Points, in no order, along strands that fork and pass close to each other.
Two points are linked if the straight distance between their rows is under 170. Some points are linked to none.
J_720: [ 10  15 -17   2   9 -14  -8  14 -11 -14  21   6 -29 -31  -4 -14 -18 -40
  26  -4 -21  48  31  -2  28  22   7  32  10 -37  25  64  60 -10 -10  56
 -40 -38   7  22 -24 -43  49  56  29]
J_604: [-10 -34 -31   9 -35  -4 -19  -3  37  59  20  19 -29 -36  17  -8 -20 -15
  -2 -43  23 -17   7 -10 -60 -15  42   1 -77  53  19  -3 -16 -17 -62  28
 -27  -4 -44 -24  18  -8  10 -16   5]
J_475: [ 22  -3  -2 -11  -5   4  22 -13  21  -8   9   7  76  -5 -31  44 -37   5
 -12 -18  13   0  17  -4  56 -93  15  34  -4   2   5  21 -22 -30 -26  13
  52  26  58 -37 -41  -5 -22   6  -5]
J_753: [-12 -14  -5 -22 -11  -3  24 -38  19 -25 -10 -19  94   8 -57  32 -27  29
   4   6   9 -11  -1  26  -7 -76 -20  31  25   0  -8 -26 -28   2 -27 -21
  57  51  28 -33   1  -7 -40   3 -18]
J_511: [  6  39 -12   4  62 -41  -3   1 -26   4  23  -8 -59 -36  34 -11 -31 -62
  17  17 -44  66  -3   2  41   4  -4   4   5  -3   2  49  15  -6   8  22
 -33 -54  20  -3  -4 -31  42  11  31]
J_572: [ 31  48  38  27  16 -22  23 -13 -30  -1  11 -19 -68 -13   3 -13 -13  27
  56  43 -30 -10  -3   1   8   8  18 -48  -9   0  -1  -7 -44 -14  39 -66
 -25   8 -35 -22  10  13 -12   2 -37]
J_461: [ -7 -24 -20 -28  49  46 -10 -30  24 -52 -17   7 -21  60  17   6  67 -39
 -28  24  36 -15  -1  35 -55   8  33  -5  29  17 -22 -20  30  42  19  58
   3   0 -24   5   0   8 -28 -44  73]
J_671: [-10 -19 -21   9  -9  49  20 -38 -11 -32  31  21 -55  52  18 -32  30 -18
  -4   5  28   2  18  26 -47  -1  46  -9 -15  -7 -24  21  33 -35  -3  33
 -33 -11 -67   6  29  19   2  62  24]
J_735: [ 30  32  28  31  33  19  26   9 -21  15 -31 -24  14 -27   1  25  21  25
 -21  23 -47 -10  -5 -18  11  56 -37 -19  52 -62  23  11  -1  29  42 -32
 -21  15  26  19  -7   0  15 -59 -16]
J_121: [ 13 -29  32 -16  76 -38 -38   7  -6 -20 -55   2 -30   5  63  -3 -21 -32
 -12  -1  18  12 -27  13  21  21   2 -39 -16  45 -30  19  22  12  50  23
  19 -40   8 -12 -10  -8  33   2  25]
J_539: [  2  -9 -25 -25 -36  -2 -11   0  28 -42 -21   1  42  18 -10 -12 -21  50
   9  23  68 -46 -23 -11 -38 -42 -16   6 -12  39 -25 -39   4 -24 -15   6
   8   8 -51 -52  44  15 -71  36 -25]
J_585: [ -9  11  28  30  -8  16   7  26 -28  52  33 -18 -18 -69 -42  17   2   5
  23  65  -4  37 -26 -65   0  51  -7   9  26 -20   7 -14 -21   4 -15  -3
   9 -48  23  27   7  55  -5 -16 -47]
J_584: [-12   6   9 -46  12 -13  18 -11 -16 -46 -29  -3  16  59   9   2  26   4
 -41 -18 -24  35 -23  90   9 -30  10  -8  35 -30  -1 -34  54  36  47 -40
   7  46   4  -3 -14 -16   5 -27  -5]
J_528: [ -7   5  45  14  35  16  -7  36  -1  -2 -59  -9  46 -21  16  12  17  22
 -49  -3  12  -7  -8 -24   3  60 -59   9  46 -23  13   3   7  28  37  10
  -9 -16  36  34 -18  -8  14 -41  13]
J_944: [  9  22  23  13  26   5  35   3 -15  27 -54 -20   0 -45 -30  35 -26  46
  -4 -26 -27 -29 -10  -5  76 -23 -16 -59   1  -2  22   7 -33 -14  58 -46
   4  32  35 -11 -59  -1 -15 -17 -35]
J_533: [ 14  29  -2  35  -6   6  38   2  10  47  21  -9  20 -64 -12  44 -11  15
 -16  -5 -27 -21   1 -19 111 -44 -16 -38  -6 -26  -2   6 -45 -26  11 -35
   1  25  60   2 -50  42 -38 -38 -79]
J_291: [ 51 -11   1  10   7   7   7 -19 -34 -62  -1  -2  21  18  25  18  23  -9
 -16 -25 -27  21  23  22  47 -27   7  20  45 -86  12  55  91 -14  19  -2
   6  41  23  -2   4 -33  41  40   8]
J_156: [ 11 -38  20  22  39   6  -3 -39   4 -57 -55  -4  31  49  13   2  15  38
  15   9  62 -58 -15  35   6 -62 -18   5  -4  -7 -23 -22 -14   9  14  16
  21  31 -31 -15 -12  -4 -56  -3  11]
J_37: [  6  56  55 -16   9 -21  37  22 -32  -6   7 -15 -38 -32 -15 -18 -34  15
   3  20 -48  68 -13   1  27  46  -1 -21  32 -24  42  17  10  -7  29 -48
 -14 -25  25  28  -1  21  24  -1 -40]
J_894: [-64 -27  -2  -4 -18  63  28 -33 -12 -21  14  36 -30  73 -10 -21  31   5
  -4 -22  -2  17  32  39 -38 -14  24   0 -22  -4   4   0  13 -34 -14  18
   6  -9 -61  60 -16  18 -16  22  47]
J_523: [-56 -33 -35 -71 -44 -21 -32 -12  45   7   9   2  28 -27 -40   1 -53 -13
   0 -50  -4  47  -1  11 -63   0   2  27   2  87   7 -63 -10  40 -46  17
  32  -6   4 -17 -20 -22  23 -23  26]
J_496: [ 27  19 -17  22   8  -7 -29  32   6  48  27 -25  14 -26  -5  15  17 -51
  19  36 -42 -20  32 -39   4  52 -20  30  34 -42  12  31  -1  30 -31  30
 -49 -32  -3  -4 -13 -43   4 -46   9]
J_218: [-16  -3  17   7 -42  54   2   3 -12 -16   4  -3  41  66 -24 -18  56  22
 -63  -4  47  -5  16  -5 -39   0 -11  -1  41 -44   6 -12  29   0  -3 -23
   1  11   5  18  50  36 -21  25 -26]
J_431: [-23  33  38 -28 -50 -23  17  42 -26   1   3  20  13  -6 -29 -29 -35  25
  -3  -3 -31  45   1  29   0  26  -8  -2   2   4   5 -20 -19 -13   7 -44
  20   1   9  29  -8   6  17  13 -25]
J_889: [-44 -32 -29  26   7  33  15  -1  10  41  27 -11   3 -27 -31  31  -6  -9
   3  -8   9   3  -5 -29  -7  21  34  27  -4  27  19  24 -34 -36 -51  59
  -5 -36  -5  43 -30   8  -5 -14   0]
J_883: [ -6  42  31 -14  53 -10  20  12 -30   0 -35 -26 -20 -34   0  -4 -13  21
 -11 -15 -77  26 -16   5  51  49 -37 -17  40 -48  62  35  33  21  57 -18
 -31  -8  36  27 -33 -14  29 -34  -7]
J_442: [-44  -6  19  26  27  15   1  22 -26  53 -27  15   3 -28   9   3 -43  26
  -1   0 -18   5 -34 -51  26  12 -53 -18 -45  54  -7   5 -80 -31  -5 -19
  40 -53 -10  30 -18  31 -23   0 -16]
J_22: [ 55   6   0 -15 -64 -36 -36   6 -22  18  33 -20 -28 -72 -71 -30 -17 -24
  21   1 -80  60   3  -8 -16  42   1  40   5 -53  35  -4  -2  51 -27   2
 -20 -29  19  -3   8 -33  40 -36 -41]
J_405: [-23 -34 -18  46  21  65  17 -35  22  20   5 -18  24  -7 -17  26  37  14
   7   9  49 -65   8 -48   6  18  -1  19   7 -28  -1  43 -46 -34 -22  50
 -25 -11 -12  23 -25   5 -22 -14   3]
J_346: [ 47 -43  -2  46  -2  17 -12 -22 -46 -70  -8  -8  31  58  -1   0  22  20
  19   4  -2 -40  31  27  21 -29 -13  15  37 -85   3  15  53 -15  39  -9
   3  52 -36  10  -1 -25   3  61  -8]
J_84: [ -21  -40  -30   11   -3    5   -8  -10   12   48   33   36  -71    7
   51   11   -6  -56    4  -44  -21    0   45   -2  -21  -38   38    9
 -106   43   14   19    7  -26  -67   39  -41   -2  -44  -16    0   -2
   19   13   50]
J_378: [ 54  30  25   0 -55 -57  -7  45  -7  37  22   6   3 -46 -10 -12 -22 -24
   5  -8 -48  22  31 -12  26   7   0  19 -16 -45  27  14   8  14 -29 -32
 -23  -1  23 -33  -3 -36  33  -9 -48]
J_593: [-17  24   4  22 -65 -13  -5  12  -1  70  25  14  36 -20 -41   5  27  22
  25 -13  -7   3  -8 -19  -7 -33  -7  13 -26 -29 -12 -25 -67  15 -43 -54
  27   7  21  -8  31  12 -15 -15 -36]
J_545: [ 58  21   5   5  15 -23  13  -5  -4 -26  -5 -11  24   1 -10  50 -46  22
  -5 -16  12   1   8  20  88 -91  35  -9  13  10  27  35  26 -30  20 -22
  32  62  78 -35 -33  -9  14  22 -32]
J_293: [-12 -34  25  19  34  27 -28  14  -1  -2 -55   1  40  14  40  10  52   1
   0 -37  -6 -37  22  25   6 -31 -18  17   4 -51  -7  15  25   1  24   8
  10   9  -7  10 -51 -54  -2  -7  60]
J_853: [-14  12   9  -9  15   1  19 -44   0   9  27   2 -12  53  14  19  24 -44
  -7  -1 -33  21  19  43 -30 -47  21  -2 -11  -7 -23   9 -15  27 -25 -16
  14  13 -17  -6  10 -10   4 -17  52]
J_230: [-19  -6 -18 -17   2  12 -28  37  39   8 -41  -6  55 -36   2  -8 -39  28
  12  -9  27 -55  -8 -51 -29  34 -37   6   6  50  12   5  -9 -51   8  27
  -3 -35 -31 -25 -21 -36 -26   9  15]
J_950: [-16  14   4  43  -1  24  11 -36  15  33  20 -11 -24  23   9 -12  51  17
  43  15  44 -42 -29 -55  11  14 -12 -11 -50  -7 -35   2 -92   6 -64 -12
  -9 -12 -31  20  41  66 -27 -23  -5]
J_60: [ 14  44  -4  45  18  -9  20 -35 -46  12  37  15 -65 -14  45   0  12  -7
  58  -1 -57   6  12  14  58 -35  24 -20 -41 -19 -18  33 -32 -30  10 -46
 -34   4 -32 -17 -16 -16   1  10 -16]
J_888: [-34 -43  -8  21  63  22 -22  17 -21  48 -27  13 -32  -1  29   9 -45   7
 -10 -24  -1  11 -32 -48  46  21 -24 -18 -47  89  28  53 -29 -38 -23  36
  40 -72   4  39 -38  23  -6  26   6]
J_999: [-25  13 -37 -13 -48  41 -23  36  18   2   1  10  14  50  -1 -52  28  11
  11  -6   9 -47  36  27 -61  57 -25  12  22 -28  15  -9  26   7  12  18
 -43   2 -42  40 -16 -42  -6  17  37]
J_375: [  5 -20 -17 -41 -37  -8   0  36  18 -36  14  28 -11  13 -11 -31 -28 -11
 -10 -31  47  22  31  36   6  -4  19   8 -16 -23  12  -1  96 -26   7  55
 -31  10 -35  17 -27 -38  35  89 -12]
J_181: [ 12 -39  35  13  59  -8  -9 -24 -11 -31 -38  10 -14  18  44  14   7  15
   2 -14  38 -15 -12  10  18 -31  12 -16 -36  29 -39  21  -8 -24  19  20
  31  -4 -10  -3 -37   6 -13  17  19]
J_717: [ -2  32  38 -14 -26 -26  -5  51 -10  37  -2  15  21  -9  40 -19 -19 -24
 -27 -30 -48   9  26  -2  75  -7 -18  10 -21 -28  28  44   0  -2  13 -31
 -17 -11  44  -3 -29 -30  38  -8  -3]
J_849: [ 21  18 -13  23  84 -49  -3  20 -14  47  36 -30 -74 -48  27  15 -27 -74
  16  33 -52  52 -15 -20  50   1  -7 -37  -9  43   1  18 -26 -15  -3  16
  -5 -69  39   3 -11  21  12 -26 -36]
J_795: [-32  16  21   6 -59  -7   1  29  10  72  40  17   9 -40 -24   9  26 -18
 -12  -6 -12  43 -20 -41  -3  14  18  27   2 -10  -2 -10 -17  19 -51 -23
  -6 -41  32  16  24  23  15 -18 -25]
J_271: [ 59   3  16  54  55  -9  23 -46 -33 -37 -37 -34 -15  -8   8  42  11  42
  40   2  10 -43  10  13  64 -41  14 -20  16 -35  14  17   8  -7  47 -25
  -8  58   7 -26 -18 -13   2  13 -45]
J_527: [ -7  44   8  12 -21   9  -6 -24  14  17  41   3 -46  42  -3 -13  41   8
  50  29  38 -24 -36 -36 -37  26  22 -20 -25   4 -41 -24 -63  32 -19 -33
  37  -4 -23  21  90  84 -36   5  14]
J_709: [ 41  -8 -11 -16 -13 -11 -14  36 -12 -63  -7   9 -12  39  40 -26   2  -5
 -14   4  31   7  23  20  15  -2 -19   8   4 -62 -18  -3 111   6  37  20
 -45  21 -58   5   1 -53  25  66   5]
J_383: [-77 -36  18 -39 -14  30   8   5  34  27 -13  54  -6  15  56 -54 -14 -21
 -80 -50  20  18   7 -16 -11 -25   4 -28 -63  79  46  13  25 -40 -27  -6
   9 -38  -8   3   8  37 -14 -11  23]
J_591: [ 37  -5   7 -45 -12 -54   7  21   2 -58  -3   4  29  34 -12  10 -68 -10
 -35   3  52  42  -3  40  24 -72   7  -5   5  22 -11 -18  63 -11   9  -5
  29  40  22 -25  -6 -20   0  49 -38]
J_887: [ 14   5  11 -12 -13 -10   5  10 -14 -31 -35 -15  64  65  -2  -3  21  29
 -54  -3  -3  -4  -5  46 -16 -40 -38  -2  45 -33  13 -37  47  36  16 -52
   8  67  40   7  25 -15 -19 -26 -38]
J_424: [-15 -40 -52  19 -11  30  -4 -35  19   3  34   4 -17  16 -18   0  10 -36
  63 -11 -16 -31  40  25 -49   1  40  28 -15 -16   3  10   3 -10 -23  51
 -20   4 -62  13 -18 -45  12  32  73]
J_909: [-18  -6   1 -15 -12  -2 -22  48  19 -20  -6  21  -4  -7   1 -19 -32   0
   6 -42  35  12  23   0  33   4   8   8  -1  -5  41  53  67 -45   1  53
 -15 -30  14  43 -58 -32  44  72  23]
J_300: [-51 -63  -8 -20  40  45   6 -13   3 -46 -43  36 -11  61   1 -22  40  16
 -19 -15  45  14 -14  32 -24 -17  17 -10 -18  21 -11 -33  39 -34  30  36
  24 -14 -57  54 -63   2 -39  -2  38]
J_430: [ -7  26 -22   2  20 -13 -12  -8  14  44  31 -27   6 -17 -29  39 -10 -22
  50  53 -24 -23  -7 -14 -24  24  -3   0  15  16 -28 -29 -83  48 -18 -19
  26  13   2  -3   3   1  -4 -62  19]
J_781: [-29  25 -33 -19 -30  17 -34   7  30  35  14 -15  42   0 -34   5  11  10
  33   5  12 -32   9 -18 -64  32 -12  15  26  23 -11 -41 -44  48 -38  -7
  26   4   8  -4   6  -4 -19 -30  33]
J_257: [ 18   1   8  20  66 -20   1 -14  19  49  -1 -12   1 -67  26  62 -24 -24
 -20   7  -1 -10 -33 -37  85 -33 -13 -61 -14  27 -27  18 -43 -11  13 -27
  24 -14  50 -18 -45  31 -21 -46 -66]
J_836: [-30  -8 -37 -23 -40  33 -17 -40  30   0  12 -26  82  20 -71   9  21  30
  16   6  37 -33   9  -5 -58 -24 -17  28  44  -6  -1 -43 -22  28 -40  -4
  51  34  20 -30  29  14 -38  -1  -1]
J_787: [ -9 -18  -8  44 -17  31  18 -41  27   6  -6 -18  26  13  -2 -22  32  27
  47  -7  71 -69  -7 -38  24 -22 -25  17 -41  -9 -10  23 -71 -29 -70  21
 -25   4 -35 -20   4   9 -30   2 -14]
J_963: [-31 -13  18   0  47   1  11 -13 -16   9 -65  -5  21   0   1  13 -29  40
  16 -26 -23 -37 -20  45  24 -14 -30 -44  -5  18  -8 -20 -53  -2  67 -37
  40  28 -10  -2 -48 -24 -14 -23   9]
J_746: [-58 -26   3 -20  10   7  -9  26  24  41 -11  13  -6 -25  47 -23 -45 -16
 -42 -42  31  12 -30 -41   7  23  14  -5 -39  82  41  46   7 -48 -32  32
  -3 -61  10   9  -7  14  10  12   1]
J_726: [-34  21  38   5 -77  19  15  24   3  21  10  22  50  18 -29 -16  37  32
 -36 -12  25  26 -11  -7 -24 -47 -19  11   6 -14   0 -28  -5  -7 -27 -58
  33  16  47   1  63  39 -35  27 -32]
J_466: [ -4 -23 -11  30 -19  49 -12   2  -9  21  34 -20   7 -68 -49  25  16   4
   6  46  49 -11  -9 -87 -18  73  29  15  53  -6  24  10   2 -21  -7  35
 -12 -29  16  -4  34  51  11  -3 -30]
J_96: [ 48 -16 -29  42  31 -32  12 -29   1   2  42 -20 -61 -43 -14  10  21 -31
  54  71  21  -4   3 -56  15  14  20  -1 -30  31 -55 -12 -72 -16 -23  21
 -12 -27  27 -19  37  54  -3  -9 -29]
J_628: [ 19  -8   1 -16 -19  13  44 -12 -13 -21   3  -7  53 -12 -86  34 -36  28
 -21   1 -34  16   4  13  39  13   2  13  44 -44  27  13  -2 -32   8 -18
  60  59  78  21 -34  12  24   6 -37]
J_44: [ -2 -10   1 -56  -7 -24  17  11   7 -54  -5   4  48  29 -59  14 -44  16
 -11 -11   6  45   2  50  25  -8  -4   3  37  -5   4  -8  29 -23  21   0
  52  36  36  27 -52 -23  15  25  -8]
J_560: [  0 -32 -47   5 -28  18   5 -14   6 -28  26  15 -58  19 -14 -32 -15   4
  31  21  40 -22   7  19 -62  41  56 -10 -32  39 -14 -17 -17 -33  -4  51
 -25   2 -68  10  32  28  -1  41  11]
J_234: [ 11  31   4   9  17  57 -10  -3 -36 -54  -5  22   4  36   6 -11  41  11
 -19  19 -15   7 -19  11 -20  92 -25   7  80 -57  -1  11  25  46  47   8
 -29 -22 -23  38  23  12   4 -15  31]
J_908: [-46  -1 -25 -32 -44 -18 -42  43  14  17   5   3 -37 -41 -16 -42 -47   6
  20  14  14  20 -38 -12 -61  75   3  14   1  90  22 -58  -6  37 -13  25
   0 -35 -42  18  27  17  13  -4  15]
J_74: [ -9  22  35  61  36  21   2  27 -42  48  -9   0 -34 -21  25  -2  10  20
  10  24 -14 -13 -10 -42  22  33 -27  -6 -22  -3  -2  27 -60 -27  -4   4
 -16 -61 -21  51 -37  23 -20  -3 -22]
J_236: [ 11  26 -20  -6  -3 -19  22 -16   1  50  23 -53  -1 -51 -81  31 -11   6
  49  38 -74 -16   3  -5   6  21   8 -23  29 -26  11 -28 -48  27  -1 -47
   4  43  19 -23 -16  -9  -5 -64 -41]
J_406: [  3  28  33  18 -30   8  37  15 -28   1 -42  -7  27  33 -11   3  27  54
 -50 -30 -53 -22 -12  52  32 -50  -5 -23  17 -28  28 -15  -2   6  40 -72
  -8  79  54   1  26  -4 -26  -4 -36]
J_700: [ 10   2 -13 -46 -40 -67 -27   9  22  10  17  -3  -3 -23 -36 -10 -54 -33
  21  -2 -25  33  12  39 -53   5   8   7  -9  48 -22 -62 -21  65 -18  -6
  15  17 -14 -28   9 -38  44  -9  16]
J_253: [ -4  35  16  22  38   7  22 -31 -45   7  29  41 -78   2  78  13   0 -30
  -2 -26 -67  61 -31  24  51 -35  41 -25 -45  25 -18  32 -13 -20  16 -43
 -14 -15  -6  -9   0  16  18  -1  26]
J_441: [ 72  13 -26  44  54 -27  41 -74 -30 -39  33 -16 -81  -9  14 -13  34 -29
  49  60   5  -4   7  -6  24  -6  18  -4 -17  12 -50  10 -56 -23  24 -24
 -31  -7  22 -41  51  43  16  23 -31]
J_583: [-10 -22 -42 -48   4  -7 -30  12  23 -43 -21  17   7  48   3 -22 -22  25
  17  25  46 -55 -30  -7 -39   0 -24 -30 -36  81 -45 -39 -32   1   8   6
  24  14 -72 -27   6  14 -76  -6  31]
J_336: [-15 -15 -58 -42 -24  13 -34  41  59 -26  -7  -3  49 -31 -17 -11 -44  10
  19   9  50 -46  -6  -9 -52  66  -8  26  50  44  35 -23  21 -13  16  46
 -19   3 -23   3 -24 -41 -13 -11  25]
J_771: [ -1  18  -9 -17 -12  -2 -15  25  23   8 -38 -11  81 -78 -36  44 -22  50
  31   8   2 -15 -12 -82  -4   0 -57  16  12  16  -4 -12 -14 -45   1  19
  28 -36  -4 -54  -2  -6 -20   9 -21]
J_394: [-22   1   7 -32 -68 -25   0  27  11 -35  20   5   2 -25 -35 -41 -21  17
 -42 -20  16  37  31 -21 -10  73   4  36  21 -43  39  13  66  19  -3  26
 -44 -26   4  31  32   9  44  37 -39]
J_246: [-64  12 -17 -36 -61  15  -5  -4  42  30  25  24   0  20 -18 -33  20  23
  -7 -16  58  17 -28  -9 -86 -13  13 -21 -16  45  -1 -70  19   1 -37 -27
  34  -5 -20  -1  54  51 -37  -3   1]
J_848: [ 60  15   6  18  50 -34  15 -13 -14 -29 -15 -27   2 -22  36  43  14  -8
 -13  -9 -31  17  15  -5  55  -6   2 -14  50 -50  23  46  69  12  35  -9
 -18  28  39 -24   0 -44  49 -24   0]
J_522: [ 35 -25 -23 -13  -5 -37   5   9  13 -15  16  21 -74  33  31 -41  -8  -6
  -5  31  33  -5  -2   6 -56  -1  30 -34 -70  75 -57 -33  -5  -7 -15  16
 -29  13 -42 -16  55  43 -17  51  17]
J_379: [-26   5   3  17  -9  28 -25  25  12  27 -32   3  30  43  25 -26  37  22
   8 -15  20 -78  31   3 -41  -2 -42  -1 -16  -9 -11   4 -24  -2  11   3
 -14   1 -35   8 -14 -43 -34  -8  52]
J_863: [-23 -36 -53  -9  18  10 -18   3  32  26  16   9 -56   2  53 -21 -12 -59
  27 -12 -13 -27  30  19 -53  -2  22   2 -52  32  -2   3  35  -9 -22  58
 -42   2 -69  -4   5 -43  29  22  92]
J_924: [-13  12 -31 -68 -21 -55 -27  13  24   7  16  -1   5  33  13 -35 -36 -47
  17 -10 -49   1  31  71 -37  -6 -28   8 -13  -5 -15 -43  26  75  -7 -10
  -4  45 -33 -23 -19 -68  40   8  36]
J_321: [-35 -40 -39 -38 -59  10 -17 -13  39  35  21   1  19 -53 -45   3 -30 -20
 -20 -69  -8  42   0  10 -42  -9  49  49 -11  43  48  -7  -2   8 -51  50
   0  -7   9  16 -29 -30  32 -32  19]
J_231: [ 42   8  16  42  54   4  -4 -12 -14  19   6  -8   8 -22  58  66  50 -40
 -24  -6 -14  -2  16 -22  63 -20   5   3  17 -54 -17  56  27   1   1  11
 -27 -10  36 -11 -35 -27  17 -32 -11]
J_831: [ -1  21  36  -9 -27  -1  10  49 -14  -1 -36  12  47  13  19 -18   8  24
 -58 -41 -53  -1  10  31  66 -22 -32   5  -6 -35  36  20  11 -20  44 -28
  10  54  82   2 -22 -26  17 -17   4]
J_139: [ 43  15  15  -8 -38 -37   6  37 -10 -62  19   2  -5  12  17 -35 -14   8
 -31  18  21  17  41 -33   4  54 -28  -1  30 -52  13   7  84  29  20   8
 -46  -1 -23   6  47  -7  41  31 -29]
J_176: [ 11 -13   3  31  82 -22 -12   3  11  58  17 -33 -27 -58  29  50  -3 -53
 -18  51 -11   6 -31 -55  43  17 -14 -27   3  33 -41  13 -41   8 -11  23
   7 -48  32  12 -19  35 -15 -50 -29]
J_495: [-25 -45 -13  -2  65  33 -15 -21   0 -60 -50  23  -2  57  20   1  65 -14
  16  -5   8   3 -10  68 -25 -29  23  -2   0 -27 -35 -50  40  28  34  23
  39  10 -54  10 -43  -5 -26 -28  60]
J_89: [-13 -19  62 -21  38 -15 -19  15 -15   1 -56  43 -18   8  78 -21 -34 -11
 -35 -42  11  31 -38  17  63   7  -1 -56 -40  49   1  29  11  15  46 -26
  40 -62  37  -6  -1  13  36   5 -18]
J_589: [ 17 -25 -15 -30 -90  -6 -31  -6   2  18  17  -8  -2 -62 -80 -19 -15  -4
 -11 -43 -24  47   1  -2 -18  30  34  52   6  -9  34   3   9  31 -33  39
 -14 -19  14  27 -11 -37  49   0 -16]
J_152: [-18  -9   4  -4 -31  14  -7  29  -7  -3  12 -30  10 -55 -62 -14 -20  18
  -3  15  23  36   3 -51  -9  95   6  39  58 -17  63  14  39  -2 -11  45
 -13 -44  22  39  17  24  34   9 -28]
J_934: [ -2 -14  -5  -6   0  63  -2 -29 -20 -50  21 -15  37  58 -49  11  44  -7
 -52  19   9  -2   8  -8 -35  58  -3   8  84 -48  -7  -1  14  18  28   4
  12  13  -5  22  25  50  17  13   2]
J_923: [ 91  19   5  13  30 -61  15  -9 -24 -59  -5  -3 -67  16  48  -9  -8 -15
  -7  45  29  14   4  34   0 -34  19 -25  -3  31 -45 -18  39 -15  53 -29
 -20  20  19 -40  49   9  18  57 -36]
J_714: [-13 -17  -7  19  73   8  22 -52  -3  20  23   0 -45  21  40  50  31 -62
 -17  13 -37  35 -12  -6  -4 -21  25  -1 -31  25 -40  25 -35   6 -25  26
 -11 -33   4  13   8  17   3 -42  60]
J_314: [ 44  33  21  55  37  -2 -12  36 -32  39  25 -18 -28 -39  24   3   4 -17
  46  43 -43 -18  30 -40  26  33 -32 -14   9 -49  10  27 -15 -11   2  -8
 -46 -41 -11  -4 -28 -14 -20 -38 -39]
J_968: [ 49   9   3  20  34 -55  26 -42 -24 -35  12  11 -91  27  57 -26   6  -4
  23  35  -8  18  -8  32 -12 -23  28 -28 -55  43 -70  -6 -29 -19  19 -32
 -16   9 -23 -22  48  34   2  42   6]
J_64: [ -1  -2 -14 -24 -15   4 -16  27  23 -23   5 -14   2   7  -1  -9  -8 -21
   2  24  23 -21  23  -3 -34  63   0  23  40   3   9   9  35  17  12  43
 -38  -7 -24  16  -4 -32  17   6  41]
J_186: [   1   18    9  -25 -107  -19    1   53  -10    9   -1   44   41   14
  -33  -52  -33   25  -18  -47  -41   19   21   58   -5  -36   -9   28
  -44   -1   12  -35  -14    1  -16  -28   24   39   17   -9   -9  -26
    2   25  -15]
J_875: [ -9  51 -10 -28  36   4   6 -51   1 -13   4  -1 -12  63  26  -2  35 -20
 -10 -11 -43  25 -23  84 -38 -18  11 -27  32 -18 -19 -24  12  67  25 -45
   6  27 -14 -12  20 -15  -7 -41  45]
J_605: [ 27 -10  22  58  26  10   2 -30 -31 -34 -52 -17  32  40  27  10  32  49
  28  -3  17 -71   5  45  27 -54 -13   2  14 -67   4  -2  -7  13  33 -23
 -11  61 -15  -7   7 -17 -22   0 -15]
J_292: [-30  12  25 -13  25  -6  -5  41  -5 -21 -27 -33  12 -19 -31 -15 -24  31
 -23  12   4  26   0 -22  18  81 -54  33  61 -13  52  22  26  10  23  39
  -2 -38  31  72 -32  -6  20  11   2]
J_78: [ 33 -10  -1 -29   9 -52 -12  -6  18 -49 -23  -5  31  11  12   9 -64  13
 -13  13  53  -4 -17   1  -7 -90  -7  -3 -23  64 -38 -23  23 -25 -10   0
  28  12 -11 -67  18  -2 -48  61 -33]
J_632: [  9  -4 -21   5 -30   8  23 -16 -13  23   4 -27  47 -32 -99  27   3  27
  12  19 -67 -23   9  -8   6  33 -27  12  37 -68  18 -14 -41  -3 -15 -37
  40  63  57   1 -15  -6  11 -30 -52]
J_443: [ 32   8   2   9 -41 -24 -16  -3   0   5   2  -2  47 -75 -46  40  -5  57
  60  46  32 -15 -28 -80   0 -17 -30  20  17  -2  -9 -34 -11  -2  -3  -6
  30  -3   0 -81  41  21 -28   1 -37]
J_635: [-27  30 -42 -32 -46  10 -21 -36  29   3  34  -1 -14  42 -25 -19  23  13
  57   3  70 -40 -28 -16 -61   0  19 -19 -29  39 -14 -68 -33  38 -32  -8
  62  19 -20  -3  83  69 -68  -6  29]
J_284: [ -7  48  -2 -22 -67 -14  23  14 -19  19  -4   5  15  48 -23 -32   4  24
  -5 -28 -93 -24  11  83   7 -38   1   0  -9 -29  23 -14 -10   2   1 -73
   3  75  31 -10   8 -31  -6   7 -11]
J_327: [-30   4  63  -9  37  12  17  -6 -18   2 -11  43 -34  23  80   0  15 -41
 -55 -42 -28  60 -30  22  37 -23  31 -10 -35  22  -1  22   7  13  13 -13
  13 -44  19  14  -9  38  29 -17  34]
J_281: [ 43  10  52  40  -2  -4  -5  -5  24   9  11  -4 -11  30  50  16  50 -16
 -42  24  58 -20 -15 -44 -23 -43  20  10  18 -11 -25   5  18  27 -23 -43
 -13   3  24 -30  81  36 -21  10 -28]
J_198: [ 32 -15   8   2  58  12  -3 -14   6 -58 -32  -5  25  23  29  48  45 -27
 -22  11  11 -10  -5  39 -12  19   7  12  59 -35 -16  -7  44  58  41  37
   1  17   8 -19  -1 -16  12 -49  49]
J_639: [ 20 -11   5  32  -2  27  -4  11  -2  24   0 -12  33  12  19  23  52 -16
 -12  -6  -8 -38  45 -26   9   3 -11  33  20 -67   1  55  29  -4 -17  15
 -38  -3   4   5 -20 -51  11  -4  24]
J_481: [ -5   4   8  -7  27 -19 -12  -6 -11 -28 -31   3 -14  41  10 -11 -23  37
  36  33   8 -44 -31  36 -12  13 -18 -44 -15  42 -41 -40 -67  18  44 -34
  32  28 -59   2  -5   8 -29 -29  17]
J_489: [-85   1   3 -54 -83  18  10  19  48  29  11  48  24 -21   0 -46  -4   4
 -55 -60  23  43 -13  -7 -45 -38   7   7 -37  63  41 -41  20 -20 -40 -17
  19 -21   7 -15  27  38 -14 -10  -4]
J_397: [ 23 -17 -15  30 -13 -32 -13  -6  16  29  24  -8 -23 -42  -1   9  -1  -8
  26  17  39 -20   5 -53 -15  -5  34  11 -44  42 -35  -1 -42 -14 -48  20
 -19 -21 -11 -39  19   8 -11   1 -18]
J_745: [-10 -15 -19  15  32  35  29 -51  -4  -2  35  17 -71  18  57  -4  43 -53
 -28   1   0  37   5  -6 -37  -6  47   4 -26  20 -29  43  26 -30 -28  42
 -51 -40 -12   3  34  16  12  21  63]

Follow the links from the first point to the second, and from the first to the third. Name the last point that the two ways share.
J_923, J_321, J_466 => J_406
J_64, J_405, J_572 => J_639
J_257, J_671, J_795 => J_152
J_441, J_887, J_198 => J_671
J_156, J_635, J_64 => J_639
J_424, J_378, J_466 => J_406
J_944, J_934, J_300 => J_152

A fork is a point with three links, a tip a point with one. Leave the first point through the second and follow the links. Name the first fork or tip that comes.
J_44, J_628 => J_545
J_405, J_787 => J_639
J_496, J_314 => J_889
J_78, J_539 => J_152
J_924, J_700 => J_406
